Points, in no order, along strands that fork and pass close to each other.
Two points are linked if the straight distance between their rows is under 41.3. Some points are linked to none.
Nagi: 1,6,12,4,-2,19,-4,-24,1,-9,-13,-1,-13,20,-12,-9,-11,-8,15,-4,9,14,-1,24,5,13,-6,0,-2,-3,-15,18,24,12,-7,0,6
fofu: 1,-2,-3,-16,-3,-4,8,-8,9,-2,-9,-21,4,-5,-7,8,-1,21,-7,-4,24,-17,4,-9,-21,7,-17,-4,20,23,-1,-10,-1,-1,11,3,6
Zireg: 7,15,12,7,2,11,-2,-9,-5,-16,-1,7,16,-1,-12,13,-13,-18,0,-8,9,29,-1,-26,0,-1,11,2,-5,6,10,5,-6,27,-15,-10,-28
Lik: -8,-7,1,-13,-16,-7,-14,19,3,6,-6,12,6,-5,3,-10,19,0,-20,12,2,-1,1,-4,6,1,14,4,7,1,22,-13,-14,5,-7,-1,-2
Duda: -16,0,-15,-10,-1,-2,4,4,-4,4,-7,3,10,-4,-8,14,-3,-10,-15,-4,-20,-3,10,-6,-5,-6,4,-12,-6,1,-6,-15,-24,14,-18,-14,-5
Firu: -5,-9,-23,-10,-5,-17,6,12,0,13,9,-28,2,2,0,-2,-5,14,3,9,4,-29,-7,-6,-6,-3,-15,-1,4,7,-5,8,-6,-19,15,3,5
rozi: -12,-10,-6,-17,-15,-15,-21,21,1,8,-2,6,4,-4,2,-20,12,-4,-20,10,-5,-6,-3,3,11,-3,17,3,5,-4,16,-4,-12,-5,-5,-9,0
lor: 2,20,-4,-1,21,2,-15,-6,6,-7,-3,-30,6,15,11,-9,-14,8,4,11,-4,3,-14,15,3,6,-19,25,-11,-18,1,2,11,12,-2,9,12
pusuk: 6,-2,-7,2,-8,6,22,-16,16,3,-17,-14,-2,20,-7,22,1,6,11,-2,-2,-8,16,-11,-8,4,-19,-9,4,3,-8,-3,-12,1,9,-3,18
Zof: 8,-20,2,4,-7,-3,8,8,2,3,10,12,-8,-3,-2,-4,1,-4,9,-1,-5,-10,12,14,5,3,3,-12,-3,-3,-13,19,16,-37,18,-7,4
deg: -1,-18,-15,11,7,4,11,10,4,8,22,26,-8,-7,-1,9,-5,-8,5,-17,-5,-2,19,18,6,-5,9,-24,-8,12,-13,-6,4,-18,-1,-6,-6
Betob: 2,13,4,-8,-7,2,-8,11,-20,-15,8,3,5,-1,-9,-8,-4,-16,-7,-11,5,17,-9,-11,5,-2,18,4,3,9,10,4,1,9,-16,-10,-24
bup: 0,-10,-6,-7,-15,-11,13,5,2,13,0,-10,4,-9,3,12,6,13,-10,10,4,-21,11,-13,-17,1,-8,-8,10,10,3,-20,-16,-10,7,-1,8
rar: 13,-6,17,10,0,-3,2,5,-3,6,12,1,-7,-7,14,-6,9,12,4,8,3,-12,-4,7,-2,5,-2,7,3,-12,-1,1,13,-22,17,8,14
zez: -10,12,-10,-16,11,-10,-13,13,-14,-5,11,-7,-1,8,-8,-6,-8,-25,-6,-9,-19,3,-19,3,12,-13,16,3,-5,2,2,7,-10,12,-17,-20,-11
pul: 5,6,-2,5,6,-1,2,1,-1,-4,9,-26,-10,12,4,-15,-15,8,11,2,-1,-10,-12,20,-2,6,-16,11,-1,-15,-9,13,18,-9,1,15,9
vogez: 1,-2,2,22,7,6,7,-13,15,10,-13,5,-6,24,1,15,-5,-7,28,-1,-16,5,13,6,8,1,-5,-18,-17,-6,-11,12,1,-7,4,-2,13
zurir: 6,-9,14,16,6,9,9,7,-7,2,12,30,-9,-20,7,3,11,-4,-4,-10,2,4,0,9,3,-2,16,-1,-4,3,-6,-9,10,-12,0,5,-5
ged: 4,-2,0,2,-1,-11,-10,8,-2,6,10,-13,-3,-6,10,-18,0,18,4,12,4,-10,-6,10,-2,6,-5,16,0,-11,9,3,12,-20,16,11,14
sel: 10,16,18,5,-6,6,-9,-3,-12,-15,-2,5,16,-7,-6,6,1,-20,-4,-1,14,28,0,-26,3,0,12,5,0,7,9,1,1,20,-9,-8,-30
Sovo: -3,-9,-7,-5,-12,-8,9,8,3,13,-6,3,7,-14,6,11,6,4,-13,10,-9,-13,14,-14,-15,-1,-7,-10,7,-3,5,-24,-23,1,-5,-2,8
lofe: 2,16,1,13,11,6,-4,4,-4,-16,1,7,9,2,-7,8,-17,-24,0,-14,3,27,1,-19,6,-9,21,-9,-9,10,8,1,-7,25,-13,-16,-33
mem: 9,-13,-7,-7,-12,0,19,11,-4,6,14,-11,-12,-10,-7,7,3,15,1,0,13,-24,1,-3,-15,0,-9,-11,15,13,-11,3,3,-18,13,0,1
subo: -2,-2,3,-13,-7,-5,-20,-9,2,-15,-4,-15,-8,-4,3,-31,1,7,-6,5,7,4,-2,16,6,12,4,25,-4,-9,8,12,25,-8,11,6,13
luno: 8,15,-1,4,4,9,2,-11,7,-11,-3,-26,-10,24,0,-12,-17,1,12,-1,11,3,-12,23,-3,12,-24,14,-2,-13,-13,12,22,1,-4,14,9
morer: 1,-7,-6,8,-8,3,28,-6,15,7,-13,-12,-9,22,-5,23,5,8,16,-4,1,-14,10,-17,-1,2,-8,-8,5,2,-13,2,-12,-12,18,0,22
paz: -3,5,2,-12,6,2,-8,-17,16,-10,-13,-22,7,-2,-4,5,-2,20,-8,-7,25,-3,-1,-5,-25,6,-26,11,19,24,1,-12,9,3,12,5,9
vuz: 1,4,11,10,6,-1,-10,-11,6,3,-14,22,7,-16,16,10,14,-1,-2,8,-12,7,8,-9,2,-6,-1,-2,-13,-18,8,-12,-13,10,-5,5,5
rariz: -13,5,7,6,11,-6,-17,5,7,-7,-17,24,-5,-4,6,-10,3,-19,1,-9,-4,14,13,-2,21,-13,30,-4,-12,-4,-2,7,4,4,0,-15,-14
bana: 1,3,15,1,2,5,-12,-17,6,-9,-16,4,-4,-9,9,-11,16,-1,6,13,3,1,6,10,14,11,7,12,-8,-17,-5,5,22,-5,9,4,9
bab: -5,-4,-10,0,5,-3,-5,19,-7,-4,12,27,-13,-10,-5,-13,-3,-13,0,-20,-2,6,7,14,17,-12,27,-9,-6,5,-4,1,7,-11,-2,-10,-17
bir: 4,-9,19,25,7,17,12,-11,-7,0,7,31,-13,-8,1,9,16,-9,1,-15,7,16,8,10,6,3,26,-5,-2,18,-15,-10,13,7,10,-2,-12
rizem: -1,4,-4,-1,4,5,18,-11,3,-1,-1,-23,-1,11,-14,16,-18,17,4,-5,18,-9,-6,-7,-23,5,-28,-9,16,11,-8,-9,-6,8,-5,8,1
piz: -9,-14,10,2,3,-9,-12,6,4,0,-3,33,-10,-16,8,-13,5,-13,1,-10,-3,0,15,14,15,-7,24,-8,-13,-8,-5,6,14,-22,6,-9,-10
vamud: 9,2,18,13,-4,10,-2,-9,-1,-6,-10,23,0,-14,7,11,26,-12,-8,6,10,17,4,-21,9,-2,15,6,0,3,5,-12,-1,19,0,2,-12
leb: 0,15,-4,-6,12,4,-9,-12,15,-9,-9,-33,2,23,4,-13,-18,5,7,3,2,1,-7,17,1,9,-25,16,-9,-14,-6,11,17,5,-4,7,9
tir: -2,-11,-17,-1,-2,-2,24,0,16,7,-9,-22,-13,20,-10,15,1,16,14,-1,13,-24,-6,-17,-1,-2,-10,-2,4,4,-16,3,-13,-17,21,10,18
koge: -6,18,0,-10,6,-7,-13,4,-11,0,6,-17,10,1,1,-11,-3,8,-7,9,-5,10,-24,3,1,2,-4,23,0,-8,19,-2,-4,19,-7,5,5
modaz: -1,2,1,0,-6,0,-1,-12,16,7,-15,11,7,-11,12,11,9,-1,-4,13,-20,-2,19,-12,-3,-8,-8,-3,-8,-17,10,-15,-15,7,2,-1,11
girak: -3,-5,14,-9,-12,12,-4,-22,1,-7,-11,3,-15,21,-17,-11,-8,-8,12,-7,11,12,7,24,4,14,-8,-8,5,7,-18,16,26,5,1,-4,9
guna: 2,-7,0,29,6,10,15,-14,11,11,-3,9,-10,26,5,19,-11,-9,27,-10,-13,7,11,9,7,3,-4,-24,-13,8,-9,1,0,-7,3,1,13
gema: -2,2,0,-7,4,-2,1,1,1,5,2,-8,-1,4,-1,-10,-7,0,5,0,-12,-4,-1,15,2,-2,-2,-1,-5,-9,-6,11,11,-12,-4,-3,3
lebor: 7,12,4,-10,5,8,-26,-13,7,-19,-14,-12,6,-5,11,-11,12,7,-3,14,12,14,-6,2,13,8,1,30,-5,-5,16,0,13,19,8,12,11
saser: 5,-25,-25,14,5,-1,16,16,4,10,31,21,-4,-5,2,13,-3,-5,11,-14,-8,-13,8,7,-3,-5,-3,-25,-2,10,-14,4,-2,-23,4,-2,-1
vevas: -3,-5,-9,-11,-7,-8,13,-2,-1,7,-3,-23,4,-10,-4,15,-1,19,-6,5,13,-22,3,-13,-22,5,-13,-8,13,17,-1,-16,-16,-1,5,1,3
viron: -6,18,0,-4,1,5,-16,-3,4,-9,-24,13,0,-2,-3,4,3,-17,-5,-2,-5,18,16,-16,12,-18,18,-6,-9,-3,6,8,-8,24,-9,-15,-19
Bepu: -1,-2,18,7,9,1,-18,-21,9,-6,-22,18,-4,-11,9,-3,17,-7,9,10,-1,8,14,5,18,-1,13,2,-13,-15,-11,7,18,3,6,-5,1
zugor: 0,3,5,18,21,0,7,2,-8,6,11,24,9,-7,9,8,-4,-3,1,-11,-15,9,-9,3,3,-8,11,0,-13,-7,1,-13,-4,3,-13,9,-9
vidov: 4,8,2,2,-2,10,4,-21,12,6,-13,-2,5,-7,3,19,4,3,-4,12,-15,4,15,-15,-10,-8,-14,-2,-7,-15,7,-12,-13,15,3,4,10
vep: -5,6,-4,-15,8,-1,3,-3,-5,-1,5,-24,6,-6,-12,3,-18,23,-11,-3,22,-4,-17,-8,-23,4,-18,6,16,18,4,-11,-2,9,-5,10,-5
zir: -5,-4,-16,-4,-2,-5,22,-9,1,4,-3,-30,2,11,-13,25,-14,12,7,-2,9,-18,1,-15,-20,5,-27,-15,15,15,-11,-3,-20,7,-3,5,2
zule: 5,14,-5,-6,0,5,6,-18,16,5,-14,-17,10,0,4,15,-3,10,-3,9,-6,-2,14,-15,-13,-2,-23,3,-1,-6,7,-10,-14,14,5,4,16
zema: 7,-16,4,-3,-12,-3,-1,2,-2,-1,4,1,-10,-6,-1,-20,0,1,3,6,-4,-12,7,12,4,4,0,0,0,-13,-9,19,23,-33,21,-2,7
nof: 4,9,3,-10,-8,-6,-19,9,-6,-15,6,-14,16,1,0,-14,0,6,-12,6,17,18,-19,-9,-3,9,6,24,17,10,36,-2,-9,21,-3,8,-7
Lupit: 16,6,17,6,-14,3,-11,5,-23,-16,11,1,8,-9,4,-11,7,-9,-4,0,15,20,-9,-14,5,7,18,16,10,6,19,1,3,11,-5,6,-21
kap: 3,3,9,2,7,6,5,-4,-4,1,-1,9,-3,-2,-2,-5,-3,-3,6,-3,-10,6,0,12,3,0,5,-1,-7,-4,-8,4,13,-5,-6,2,-3
sebo: -6,3,0,9,4,-6,-5,9,-6,10,2,19,16,-6,6,13,5,-6,-14,7,-17,10,-7,-20,-1,-10,1,3,-3,-7,21,-21,-31,19,-16,6,-4
timis: 3,-16,19,8,-3,-7,0,5,4,9,0,29,1,-17,18,2,19,-2,-6,2,-3,-4,9,0,-2,-1,9,-5,-4,-10,2,-15,-2,-17,4,2,3
fibas: 9,-11,17,21,4,15,16,2,-9,-3,17,36,-14,-19,2,5,16,-7,-4,-17,5,8,3,10,1,0,21,-3,1,13,-12,-11,12,-5,8,-2,-9
Dus: -1,-9,-19,-4,-8,1,13,-7,19,-4,-8,-26,-15,25,-15,6,-12,13,14,-6,30,-22,-11,-2,-4,6,-23,-4,13,19,-23,14,-1,-15,14,11,13
Tezi: -7,2,-6,-19,-4,-7,-5,7,-3,3,-5,-14,10,-5,-2,-7,-4,16,-18,9,10,-2,-9,-5,-13,5,-4,11,9,12,18,-14,-8,15,-3,4,4
meva: 4,7,7,-4,0,-1,-21,-7,6,-6,-11,4,7,-9,12,-12,20,4,-6,18,5,15,-3,-4,15,6,6,18,-3,-6,20,-1,1,17,1,9,6
kikup: 11,2,5,-1,-2,5,2,2,-10,-4,15,-18,-16,-9,-3,-10,-4,22,0,0,26,-17,-13,3,-22,5,-16,13,11,9,3,-4,15,-13,16,19,3
Bubok: 0,0,-2,-7,-2,1,-6,12,-17,-13,15,11,-15,-6,-9,-22,-5,-8,2,-14,-11,2,-6,13,8,-2,16,9,-5,-6,-2,18,16,-6,-6,-2,-12
riv: 1,4,0,-7,5,3,13,-3,-9,0,9,-23,-1,1,-10,9,-14,20,-2,-2,17,-7,-15,-3,-23,2,-21,-1,13,9,-1,-9,2,4,-4,11,0
nid: 10,-8,0,7,4,-3,11,18,-12,11,23,7,-6,-14,5,4,-1,11,4,1,-5,-14,-7,3,-10,-5,-8,-6,7,-1,-3,-2,3,-18,5,5,4
zanol: -15,11,-5,1,15,-2,-7,-11,8,5,-11,3,5,10,-1,7,-10,-9,8,1,-30,5,11,4,4,-14,-6,-13,-19,-16,-3,7,-12,13,-10,-11,1
Zipo: -11,-1,-15,-18,3,-5,3,18,-15,9,14,-4,7,-6,-7,0,-7,4,-13,3,-7,-8,-13,1,-7,-3,-2,0,6,3,-2,-2,-8,7,-13,-2,-4
Fisup: 12,0,23,27,7,16,-6,-21,-1,-8,-12,30,0,-17,15,17,26,-10,2,2,6,17,1,-16,13,-4,21,3,-5,-2,-9,-11,2,21,6,2,-14
Pob: 5,-12,-9,0,-13,2,18,-1,11,1,-5,-17,-17,23,-10,2,-4,9,16,-3,20,-17,-5,1,-1,7,-15,-9,10,8,-19,19,10,-22,18,4,15
dif: 5,8,8,-1,-15,4,-12,6,-1,-7,-9,10,13,-2,-2,3,11,-15,-17,9,8,14,7,-30,6,-3,10,1,6,6,25,-11,-16,21,-11,-7,-23
lela: -1,8,-11,-2,2,7,12,-18,16,3,-15,-22,8,15,-6,16,-10,10,4,5,-5,-6,10,-9,-9,0,-27,-1,1,-3,-3,-1,-13,9,2,0,14
kubu: -6,-12,10,-4,-2,-10,-12,11,-1,7,5,20,1,-12,10,-14,2,-6,-4,2,-9,-7,7,13,9,-3,14,-2,-9,-17,2,7,8,-24,5,-5,0
vobu: 5,-5,20,30,14,15,2,-18,-3,-4,-5,36,-3,-14,13,14,22,-7,4,-11,8,14,6,-2,13,-3,25,2,-5,5,-12,-14,6,14,9,-1,-12
zuva: 6,-7,-5,18,5,-3,19,4,5,11,6,-1,-2,20,2,17,-3,2,22,-6,-10,-10,-5,0,3,-5,-11,-9,-3,-9,-15,11,-5,-24,7,10,18
vosu: 6,6,-1,-7,0,2,-7,8,-25,-12,16,1,-12,-7,-7,-21,-5,2,-3,-8,-5,4,-15,11,3,3,7,20,1,-6,6,16,14,4,-6,7,-5
rizos: -16,12,-6,-12,15,-12,-11,6,-12,6,9,-3,10,8,0,-2,-5,-11,-10,2,-25,0,-17,3,6,-11,5,6,-9,-7,2,4,-12,11,-15,-10,1
rekit: 3,10,0,-6,-6,-11,-20,15,-7,-4,13,-9,17,7,3,-13,7,-3,-9,14,4,15,-20,-9,2,-1,11,17,15,3,37,-5,-20,21,-7,2,-11
Zevu: 9,-10,9,3,-13,3,26,6,0,4,10,3,-10,-4,0,12,13,9,-2,-2,7,-16,11,-3,-13,1,-1,-13,10,8,-13,-2,4,-20,15,-5,9
simi: 13,10,12,-1,-13,1,-16,4,-19,-17,9,-10,7,-4,3,-16,4,3,-4,5,15,20,-20,-8,2,11,9,29,13,4,27,3,2,15,-5,9,-11
revik: -6,-12,-19,-2,-3,5,17,-3,-4,7,-2,-9,0,13,-10,22,-16,-6,7,-7,-11,-2,9,6,-9,7,-11,-27,2,12,-17,4,-12,7,-17,-6,-1
Votad: -4,-12,-22,-7,-4,-13,17,4,8,13,-2,-24,2,9,-4,7,0,15,5,5,4,-26,-2,-16,-2,-2,-10,-2,6,4,-10,9,-13,-21,19,6,11
simed: 0,-4,-11,-8,-5,-1,10,-9,16,-8,-7,-30,-7,12,-8,6,-7,17,12,-10,30,-21,-6,-3,-15,5,-27,1,15,25,-16,3,3,-13,16,7,7
Buk: 2,7,11,16,14,0,-2,-11,3,10,-6,8,6,-5,15,11,5,3,7,5,-15,3,4,-2,-2,-2,-6,-1,-11,-18,0,-8,-6,3,-3,5,7
rol: 10,-22,-12,1,-9,1,14,9,2,7,9,4,-12,5,-10,2,0,-1,10,-2,-3,-13,4,8,1,2,-2,-18,6,7,-17,21,8,-32,15,-4,6
bulit: -8,8,-6,-16,11,-2,-6,-12,7,-9,-10,-25,12,-3,-8,6,-17,24,-14,-7,20,0,-14,-7,-27,6,-25,11,20,20,6,-14,-3,9,0,9,1
nin: -4,-1,-15,-7,-2,-1,17,-5,-3,5,-4,-18,8,5,-11,19,-14,7,-1,-1,-7,-8,3,-4,-14,4,-17,-15,7,7,-12,-3,-15,10,-13,-3,2
vutez: 12,-3,-5,-3,-5,1,11,8,-4,-1,19,-18,-17,-2,-5,-4,-2,20,7,2,19,-24,-10,0,-17,-3,-19,-2,13,11,-4,4,9,-19,16,12,1
nuper: -4,7,2,-10,-6,-13,-23,13,-3,-2,6,2,10,5,5,-14,12,-2,-8,13,-3,11,-16,-1,12,-3,15,15,7,-5,32,-2,-19,15,-8,-1,-5
fufos: -6,-5,15,9,6,0,-6,-14,12,2,-16,24,-4,-6,5,1,11,-11,9,0,-7,3,20,8,10,-4,17,-8,-13,-9,-9,4,14,-5,5,-9,0
rozer: 9,-7,17,8,-10,-4,14,3,5,8,6,5,-2,-6,13,12,19,11,-1,3,3,-14,9,-11,-8,2,-1,-8,6,-3,-1,-12,-4,-18,16,-2,12
Tasik: -6,-18,-22,9,-5,6,22,1,-1,10,4,0,-1,4,-6,29,-9,-7,5,-11,-14,-5,19,0,-10,5,-2,-31,0,17,-14,-8,-17,3,-14,-3,2
puzu: -5,7,-4,1,5,4,-1,-15,13,2,-11,-12,-1,29,-6,-8,-13,-10,21,3,-12,3,-2,23,7,1,-10,-8,-13,-12,-12,22,10,-1,-8,-4,7
pilub: 5,-8,16,7,-9,-11,6,4,7,14,4,13,6,-12,19,5,14,6,-3,6,-3,-13,10,-6,-3,0,-1,-5,0,-14,7,-13,-8,-17,12,1,11
Disol: 3,5,11,-4,2,-1,-5,-9,11,5,-9,0,4,-5,10,-7,10,5,0,13,-2,0,6,3,4,7,-2,5,-6,-15,-2,2,14,-9,6,0,12
mizi: 1,6,0,18,3,5,4,-13,15,4,-11,-4,-4,34,-2,2,-14,-10,29,5,-9,4,3,17,11,5,-9,-13,-15,-8,-15,18,10,-7,-1,2,14
tisev: 8,1,14,7,-12,9,-8,0,1,-3,-12,20,8,-10,6,7,26,-13,-12,10,6,15,3,-28,7,-6,11,3,1,3,19,-12,-11,17,-4,3,-19
govo: 16,-6,5,10,-1,-2,10,11,-6,7,19,-2,-9,-7,4,-1,2,12,10,4,2,-16,-7,3,-8,-2,-9,-2,6,-6,-8,5,10,-28,15,10,9
Dato: -4,20,-5,7,11,6,-6,-2,0,-9,-12,11,5,5,-4,9,-9,-22,-3,-7,-10,23,7,-19,9,-16,17,-9,-12,0,7,1,-14,27,-11,-13,-24
tufo: -8,-1,-2,11,14,-7,-10,13,0,-6,0,27,-12,-4,8,-13,-6,-18,5,-20,1,13,12,7,28,-16,34,-3,-6,4,-2,7,9,-2,-1,-11,-22
Vor: -7,-1,-9,-9,2,-1,-8,17,-14,-8,12,15,-12,-7,-9,-18,-4,-14,-5,-18,-10,2,-3,12,14,-9,22,-1,-5,5,-2,13,8,-7,-7,-13,-15
Gasom: -5,-2,-3,3,-5,-3,5,7,-5,12,-1,8,10,-11,4,12,4,1,-16,9,-13,-1,1,-17,-12,-5,-6,-2,4,-5,13,-26,-27,14,-9,5,4
roz: 4,7,4,-11,1,2,-25,-14,6,-23,-13,-14,-3,-5,9,-22,12,4,-1,11,10,9,-1,11,15,14,4,30,-7,-10,8,8,23,6,10,8,12
tas: 3,-6,-6,-14,-7,-4,9,-7,14,-6,-9,-26,1,4,-5,1,-3,14,1,-5,21,-22,6,-2,-15,6,-15,2,14,21,-6,2,4,-12,16,3,11
pered: 6,0,1,5,-2,2,8,-1,1,1,5,-14,-5,17,-1,-11,-12,3,17,1,-3,-4,-5,16,0,5,-12,1,-5,-10,-15,20,17,-17,1,6,8
baze: 9,9,11,6,-13,-1,-15,15,-23,-19,11,3,4,-6,5,-16,2,-21,-4,-3,9,17,-6,-8,5,0,21,8,5,7,19,3,2,7,-11,-8,-30
relun: -6,12,4,-7,7,0,-14,-3,4,-10,-22,16,-6,-2,0,-6,8,-17,2,-1,-3,16,11,-5,18,-11,21,-1,-11,-5,0,10,6,14,-4,-14,-15
Kuri: 7,2,10,-2,-2,6,3,-9,-2,-12,6,-16,-16,1,-4,-12,-4,15,-2,-6,23,-7,-5,13,-13,10,-17,15,14,5,-8,3,24,-6,11,14,6
kamiz: -9,4,-6,-27,-9,-4,-7,2,1,-5,-14,-4,10,-3,-6,-5,3,-6,-17,-1,-3,-1,1,-8,5,1,9,4,1,2,7,-2,-10,15,-13,-15,-7
Nar: 10,-25,-18,11,2,0,18,19,0,7,25,10,-12,-6,-9,3,-2,-1,16,-8,-4,-15,0,7,-1,0,-5,-21,5,6,-14,18,7,-28,13,-2,4
tole: 0,7,10,15,18,11,1,-14,2,-1,-13,21,-1,-4,3,10,3,-5,8,-6,-8,17,6,-1,7,-5,13,-1,-15,-7,-5,-2,-1,16,-5,1,-9
zoru: 7,-10,-1,-6,-16,6,13,-6,6,-4,4,-15,-13,11,-10,-6,-5,8,10,-3,16,-11,-1,9,-8,9,-15,-4,13,10,-17,17,18,-15,12,2,11
verez: -18,2,-14,-5,2,-8,-4,-9,8,9,-13,-4,11,9,-1,10,-8,-9,1,5,-33,-8,16,1,4,-8,-7,-9,-14,-14,-8,3,-18,5,-6,-19,6
pimo: -4,-5,-6,-4,4,-10,4,21,-14,15,18,8,5,-12,3,0,2,5,-9,5,-12,-11,-7,3,-6,-6,-2,-4,0,-1,0,-8,-5,-8,-7,4,1
Tirab: 7,11,9,8,5,18,0,-19,-1,-17,-6,-9,-13,17,-8,-9,-13,-2,12,-4,14,8,-11,24,1,16,-15,15,4,-10,-14,10,23,11,-9,15,5
tunek: -8,6,-7,-9,4,-10,-3,0,4,10,1,-18,10,10,5,-8,-7,3,0,9,-15,-11,-2,6,2,-2,-10,1,-9,-13,-3,9,1,-7,0,-7,8
bul: -10,3,-14,-12,3,-6,6,7,-11,6,4,-2,12,-6,-6,9,-7,-2,-18,3,-14,-3,-6,-6,-6,-3,1,-5,0,1,2,-10,-17,13,-19,-5,-5
fot: 1,-6,-16,-6,-4,-13,-5,16,-5,12,20,-23,-1,-5,2,-12,-5,17,2,13,4,-23,-10,2,-11,-6,-17,6,6,4,3,6,-1,-20,18,6,8
tikup: -2,-4,-1,-15,-11,-6,0,11,-2,8,-3,3,7,-9,0,-4,10,12,-18,14,7,-4,-4,-7,-8,3,2,5,12,6,17,-17,-8,6,-3,4,4
rifas: -7,16,-7,-12,5,-1,-7,-11,14,-3,-7,-26,2,27,-1,-15,-16,-1,12,4,-11,-1,-5,22,4,3,-16,6,-9,-18,-9,19,10,-2,-4,-5,9
sonug: 0,9,3,6,15,4,6,4,-11,0,8,14,0,-7,1,0,-3,-6,3,-11,-11,13,-10,4,6,-5,13,3,-7,-2,-3,0,3,3,-14,4,-15
pebe: -4,4,8,15,11,-4,-2,8,-7,9,3,26,11,-13,12,8,6,-5,-6,-4,-10,10,-8,-11,1,-8,8,1,-8,-9,13,-18,-17,8,-15,8,-8
siv: 4,8,5,-7,1,-1,3,-8,7,6,-9,-5,6,-2,6,-2,6,11,-5,9,-3,-1,7,-4,-5,4,-6,5,-2,-7,5,-6,4,2,2,-1,10
kinu: -1,-10,-3,19,3,12,18,-9,4,8,4,11,-9,22,-1,17,-13,-6,17,-11,-11,7,12,11,0,6,-2,-31,-8,21,-10,-4,0,3,-6,0,5
kese: 5,-9,-9,-4,-5,-11,-6,15,-8,5,21,-13,-7,-7,0,-20,-8,15,1,9,-1,-17,-10,7,-6,-1,-14,6,5,-7,2,11,11,-25,21,7,9
Dag: -13,-10,6,-11,-6,-15,-22,13,1,8,3,10,5,-7,7,-20,7,-3,-11,12,-9,-5,-3,11,9,-1,12,4,-4,-15,12,4,-3,-15,2,-5,5
nuvu: -10,-6,-10,-3,-15,2,-4,24,-6,6,-7,15,11,-8,-3,6,12,-11,-25,-1,-2,1,4,-18,3,-7,13,-8,4,5,12,-28,-27,8,-21,-7,-11
deleg: -11,11,-9,-18,5,-10,-7,7,-11,3,9,-17,12,0,-3,-7,-7,11,-17,8,-1,4,-23,1,-6,1,-2,16,7,4,19,-6,-14,19,-6,1,3
nas: -15,0,-16,-2,2,-7,6,-2,0,8,-6,-5,11,1,-3,16,-9,-6,-2,0,-29,-6,13,-2,-5,-6,-8,-16,-9,-6,-10,-7,-23,9,-12,-13,2
Seve: 3,-16,20,16,2,-5,-4,7,0,5,5,41,-2,-21,18,-2,18,-6,-2,-10,4,-3,8,7,6,-4,17,-3,-8,-6,0,-10,2,-16,6,1,-2
pepi: 4,-6,5,-4,-5,-1,-5,-7,0,-9,2,-11,-10,-2,0,-26,0,6,3,5,3,-6,4,20,5,11,-1,16,-3,-13,-4,15,26,-20,14,4,10
Tidi: -3,-11,-8,12,4,19,15,-9,-3,8,7,12,-7,14,-11,20,-19,-5,6,-16,-6,13,6,12,-4,6,1,-29,-5,23,-8,0,-2,9,-15,2,-1
dezus: 0,20,-2,2,18,-3,-14,-2,-2,3,4,-19,10,4,9,-6,-2,12,-3,16,-6,8,-21,7,3,5,-10,26,-6,-19,12,-4,-2,19,-3,12,12
nofek: -11,-12,-14,10,7,1,8,5,3,6,7,27,-7,-6,-3,10,-3,-12,-3,-19,-4,7,19,7,11,-11,18,-21,-10,13,-9,-17,-2,-5,-8,-10,-11
Tis: -4,6,1,-10,-5,-10,-27,3,11,0,-8,1,14,1,6,-13,17,1,-10,18,-2,9,-5,-5,14,0,10,14,0,-6,31,0,-17,18,-3,2,3
gisip: 9,-4,12,-2,-7,14,13,-12,-6,-11,6,-5,-17,5,-11,-9,-1,6,5,-9,18,-1,1,17,-7,10,-11,5,14,6,-13,12,24,-6,7,6,5
vabam: -12,-10,9,4,5,-3,-10,-4,9,3,-12,23,-12,-4,3,-9,2,-14,6,-9,-4,3,21,15,13,-6,22,-12,-14,-5,-12,11,17,-17,7,-14,-5
simu: -5,3,-3,2,-13,3,-13,17,-1,1,-8,13,13,-1,-1,3,13,-15,-19,5,-1,9,4,-27,7,-9,10,-3,4,5,25,-19,-29,16,-17,-4,-18
gemuz: 14,6,20,6,-9,10,1,-3,-19,-17,3,5,10,-11,-4,0,2,-15,-2,-4,20,22,-8,-24,1,7,15,13,6,8,8,-1,7,17,-4,-1,-24
fav: -13,16,-4,-11,16,-7,-5,-3,-2,5,3,-14,7,12,-1,-7,-10,-3,-3,5,-23,-1,-13,11,4,-5,-8,8,-10,-14,-1,9,-4,11,-13,-10,4
Girin: -5,7,-9,-14,0,-6,-5,21,-19,-9,16,-1,0,0,-11,-8,-4,-14,-9,-11,-5,8,-19,-4,7,-6,16,4,3,4,6,4,-5,8,-16,-10,-17
vitun: 3,-1,4,-5,-12,8,6,10,-10,-7,-5,16,9,-8,-12,6,8,-13,-16,-10,15,18,3,-19,1,1,16,-1,7,13,5,-12,-4,10,-13,-11,-21

A fork is a point with three links, a tip a point with one. Leave the first point through the second and follow the links. Name the first fork or tip that comes.
tikup / Tezi => leb
rol / Zof => Lupit
modaz / vidov => zanol
Kuri / kikup => nuvu
rozi / Dag => siv
mem / vutez => fofu
tir / morer => Buk
fofu / paz => Tasik
Lupit / simi => nofek
vevas / bup => gema

A fork is a point with three links. Follow the links from the first point to the second and name the forks in between, in order.
Lik / Gasom => leb > luno > gema
Vor / nof => Lupit
kinu / fufos => leb
bup / Betob => gema
Tasik / Kuri => fofu
nuper / pebe => Lupit > gema

Name the points in between on the shortest way along the links from the first point to the second, in order.
mizi / Tis => puzu > rifas > leb > luno > pul > pered > gema > tunek > fav > rizos > zez > Girin > Betob > baze > Lupit > simi > nof > rekit > nuper
nofek / nof => deg > saser > Nar > rol > Zof > zema > pepi > subo > roz > lebor > meva > Tis > nuper > rekit
bir / vep => fibas > zurir > Seve > timis > pilub > rozer > Zevu > mem > vutez > kikup > Kuri > gisip > zoru > Pob > Dus > simed > tas > fofu > paz > bulit
fav / Dag => tunek > gema > pered > pul > luno > leb > lor > dezus > koge > deleg > Tezi > tikup > Lik > rozi
Firu / bul => fot > kese > ged > rar > govo > nid > pimo > Zipo
